Points on a hilly landscape, in no order, each with its height.
A ball rolls from a point to the lowest of its 4 nearest points, and stops where none of them is lower. Distance is the straight distance between rows; heights are no part of it.
vid (h 274): [ 30  43  -4 -13  33  17 -75 -12  35 -27 -29  -7]
tov (h 213): [  8  43  41 -15  14  49 -60  16  16  -3 -42 -32]
kif (h 143): [-14  23 -30 -27 -26 -36  20   9   8 -13 -27 -17]
vatu (h 312): [-20 -17  42  21  39  32 -28  -7 -26  24  19  19]
kefe (h 413): [  4  23  41 -12  30  10 -55   9   4   1 -25   2]
losa (h 330): [-11  12  47 -10  27  11 -39  11 -10   7 -28  -5]
led (h 685): [-25  -6   9  37   2  30  15   4 -31  29  45  14]
zipog (h 271): [ 10  -2  46   3  48  13 -50  -9  -5  11  -9  17]
ser (h 285): [ 17  -9   9  18  34   3 -27 -22  12  -5  11  29]
Nunod (h 767): [-34  -6  -8  37  -9  24  37   8 -32  31  46   4]
voba (h 170): [  4   8 -23 -13  -9 -35  11   1  13 -18 -17  -5]
nuzo (h 699): [-34  -5 -12  27 -26   5  48   9 -23  24  41   4]
Saza (h 332): [-42 -23  86   4  17  37 -14  22 -40  36 -19  -1]
Piv (h 240): [-32 -12 -21  13 -25 -29  37   0 -11   8  10  -2]
ruf (h 275): [ -1  15  15  -2  23  -8 -29   1  -1  -9 -13   3]
reloz (h 248): [  6  26  -2 -14  10 -13 -27  -1  12 -16 -23  -7]
turo (h 138): [ 20  19 -58 -37 -20 -33  13   0  30 -34 -20 -17]
mimo (h 89): [ 25  43 -19 -13  21   0 -51  -5  24 -32 -21  -7]
fezi (h 116): [ 14  50  24 -10   6  60 -78  -9  44  -1 -48 -56]
resu (h 80): [  2   2  32  10  33   6 -34  -1  -5   6  -1  19]
zofav (h 627): [-12  -3   7  38  18  54  13  -3 -27  16  57  17]
nubet (h 245): [ 42  -4 -40 -16   2 -27  -2 -19  27 -38  -6  13]
Soki (h 749): [ -4  10  -8  48  -8  53  39   9 -40  15  64  16]
Segin (h 79): [ 51  -8 -22 -11  27 -11 -26 -20  30 -38  -3  21]
Mit (h 198): [ 38 -37 -49   1 -33   7  67 -20  14  -3  35   0]
gezep (h 141): [ 70 -40 -49 -25 -22 -22  38 -21  30 -22  12   1]
nanu (h 55): [-28   2  48  -4  -6  -2  -7  27 -22  17 -32 -12]
Vuzap (h 171): [-25  10 -16  -5 -29 -37  28  16  -3   2  -6  -7]
Buf (h 221): [ 53 -39 -35 -13 -24 -11  38 -32  23 -18  25   9]
donu (h 554): [ -4 -15  -3  31  10  16  10 -12 -10  11  47  30]
bala (h 305): [-48  -5  -9   4 -43 -32  48  21 -19  18   3  -9]
zunap (h 686): [-54 -10  16  22 -20   2  31  13 -39  31  22  -4]
bog (h 128): [ 23 -20 -35  15 -23   8  48 -16   9  -5  41  10]
nat (h 181): [  7  47 -43 -26  -8  -8 -30  -7  29 -33 -26 -32]
Subi (h 59): [ 56 -25 -69 -41 -31 -36  35  -7  35 -25  -6 -15]
kipu (h 303): [ -8  -5   7  16  14  -9 -12 -10  -4   4   6  15]
mudif (h 337): [ 38   8   6  -6  40  -6 -56 -19  25 -28  -7  23]
delo (h 233): [-38  -2  15  -1 -20 -27  13  15 -16  16  -7  -8]
nur (h 283): [-23  -9  73  -6  13  27 -20  29 -26  24 -40 -13]
ris (h 531): [-43 -13  39  23   6   8   3  12 -35  30  11   7]
Fave (h 416): [-13 -11 -15  27  -5   7  36 -10  -5   7  42  15]
Gen (h 268): [-23  -4  -1   4  -7 -27   7   0  -8   9   4   2]
gudo (h 98): [ 28  -3 -38 -14  -9 -30  20 -12  27 -21  -3   8]
sav (h 302): [ 39 -12 -11  11  13  -1 -19 -25  19 -16  15  24]
netus (h 477): [-20 -22  84  -6  34  35 -27  17 -29  26 -22   6]
Zun (h 226): [ -2 -23 -43   7 -35 -15  61 -10  -3   7  24   0]
Revoz (h 117): [  7  26 -73 -48 -32 -32  14  11  31 -28 -33 -33]
bis (h 163): [-42 -10  62   0 -13  11   8  31 -30  23 -25 -18]
bepad (h 111): [ 26 -19 -55 -24 -29 -35  47   1  19 -11  -5  -3]
rafe (h 156): [-19  11  40  -5   0   0 -19  17 -16  10 -33 -20]

Where does a ball stop that starts at each point below?
Vuzap -> Revoz
Nunod -> bog
led -> resu
zofav -> resu
Saza -> nanu
tov -> mimo
ris -> nanu
netus -> nanu
